A landscape with many peaks, sampled at points; each row gives a point and its height.
A climber steps from a point to the highest of its 5 nearest points, and stops where none of them is higher. Distance is the straight distance between rows; heights are no part of it.
k_576 height 436: [ 36 -18  -4 -15 -48   8  -6  -3 -55 -13]
k_977 height 497: [ -1   0  -1 -44  20   1 -18 -21  13  30]
k_996 height 605: [  6  -4  26  19 -23 -23  16  26 -24  -7]
k_434 height 221: [  7  16 -26 -26   5   7  -5 -30  20  15]
k_124 height 378: [ 52  -7  12  52  -3   9  30 -18 -16 -33]
k_816 height 564: [ 34 -12   2   1 -45 -11   4  15 -41   1]
k_414 height 421: [  0  27  -8  12  19 -13   2   5  38  16]
k_529 height 641: [-20 -18  13 -52  28  15 -26 -12   4  27]
k_978 height 468: [-37   2  23  31  19 -26   6  17   1 -22]
k_514 height 327: [ 42 -12  13  51   7   5  32 -26 -14 -41]
k_744 height 453: [  3 -14  11 -31  47 -10 -10   7  28  50]
k_23 height 534: [ 61  -9  11  12 -27   0  24  10 -31  -2]
k_587 height 711: [-25 -27   3 -51  31  16 -31  -5   4  36]
k_8 height 424: [ -8  16 -30   2 -33 -15 -13   7   5   0]
k_696 height 485: [ 50  -9  26  31 -12  -3  36  -6 -22 -14]
k_407 height 362: [ 10  18  -5  -7  27 -12  -3   0  40  34]
k_601 height 407: [  9  10  12  -2  47 -10   2   6  42  39]
k_328 height 318: [-10  14 -38 -15 -38  10 -16 -13  -9 -23]
k_422 height 815: [-54 -39 -14 -26  31  41 -40  11   4  21]
k_440 height 728: [-17   7 -22  -5 -56  49   5 -18 -25 -41]
k_305 height 268: [ 16 -15  39  22   8 -22  32  -7 -31 -22]
k_562 height 189: [-13  20 -23 -18 -26  39   6 -31   2 -28]
k_957 height 307: [ 13 -15 -14 -20 -56  17 -14  -1 -54 -21]
k_89 height 397: [ 34 -12  30  33   6  -8  38 -16 -24 -22]
k_699 height 678: [-53 -29  15 -37  23  47 -34   5  -5  18]
k_734 height 187: [-12   2 -26 -21 -52  21 -12  -5 -32 -35]
k_391 height 35: [ -9  14   8 -38  -8  46   8 -43   7  -6]
k_926 height 172: [-12  19 -29 -22 -24  26   0 -34   3 -16]
k_995 height 588: [ -3  23 -25  -6  -3  -9  -4  -5  31  17]
k_457 height 369: [ 73  -2   1  48 -15  16  20  -8 -10 -26]
k_200 height 558: [ 12   2  -2 -34  33  -2 -16  -8  17  41]
k_659 height 123: [ -3  17 -18 -31  -2  18 -11 -36  14   4]
k_546 height 387: [11  7  6 -9 39 -9  3  6 40 46]
k_93 height 494: [-10  11  11  18  62 -12   6   6  51   8]
k_958 height 557: [-43  15   3  33  41 -17   6  17  28 -24]
k_934 height 406: [-20  13   6  29  -6 -24   3  27   7  -4]
k_754 height 532: [-32  17   5  33  23 -16  12  20  29  -9]
k_828 height 525: [ 56 -14  -2  -5 -42  -1  10  -3 -42   2]
k_349 height 576: [-44   7   1  34  54 -15   2   8  30 -20]
k_374 height 567: [  0   2  11  19 -33 -22   9  34 -18  -5]
k_998 height 516: [-28   5   3  23  65 -14  11  -5  47  -4]
k_74 height 480: [  2  -1 -17  -6 -47 -13 -12  16 -26 -10]
k_356 height 276: [ 49 -12  -6  62   0  16  12 -14 -17 -56]
k_835 height 410: [ 63  -6  11  51 -11  13  27 -14 -21 -27]
k_570 height 365: [ 12  16 -13 -19  18 -12  -6 -13  33  28]
k_176 height 390: [  6 -11  18 -20  52  -8 -13  17  26  54]
k_227 height 472: [-17 -14  34  21  11 -30  11   9 -20 -25]
k_31 height 527: [ 23  -8 -13 -14 -51  -7  -4   9 -46  -4]
k_499 height 479: [-13  29  -4  23  27 -11  11  11  44  13]
k_899 height 238: [-11  21 -36 -18 -29  11  -9 -24   0 -13]
k_853 height 745: [-33 -33   1 -44  34  16 -38   4   1  38]
k_69 height 470: [  0   5 -15  -2 -40 -17  -9  21 -20  -1]
k_896 height 582: [ 14  -6  17  16 -33 -23  11  24 -29   0]
k_26 height 352: [ -5  21 -21  13   0 -15  -3   9  29  10]
k_189 height 459: [-36 -17  26 -47  16  51 -14  -6   0  10]
k_390 height 280: [-16  14 -25 -11 -43  50   7 -30  -3 -38]
k_389 height 430: [ -5   5 -29 -10 -49  -2 -17   3 -27 -12]
k_944 height 498: [ -8  10  -7  21 -24 -21  -3  31   1  -1]
k_678 height 433: [-10  10 -35  -9 -41  -7 -12   4  -4  -7]
k_680 height 442: [  0  11   9   8  54 -12  10   6  47  31]
k_145 height 677: [-10 -16   9 -48  36   4 -29  -7  12  40]
k_286 height 481: [-19  -9  39  27   3 -26  21  11 -21 -19]
k_928 height 811: [ -3  -7  31  22  -7 -30  16  17 -19 -14]
k_863 height 690: [-20 -34   1 -34  37   3 -34  20  11  48]
k_109 height 445: [-32   4  20  30   4 -27  15  20  -2 -17]

Two climbers start at each pair of points below. Name the first point that both come to, or write none.
k_926 and k_8 -> k_928
k_899 and k_69 -> k_928
k_576 and k_957 -> k_816
k_200 and k_391 -> none
k_389 and k_659 -> none
k_863 and k_546 -> k_853
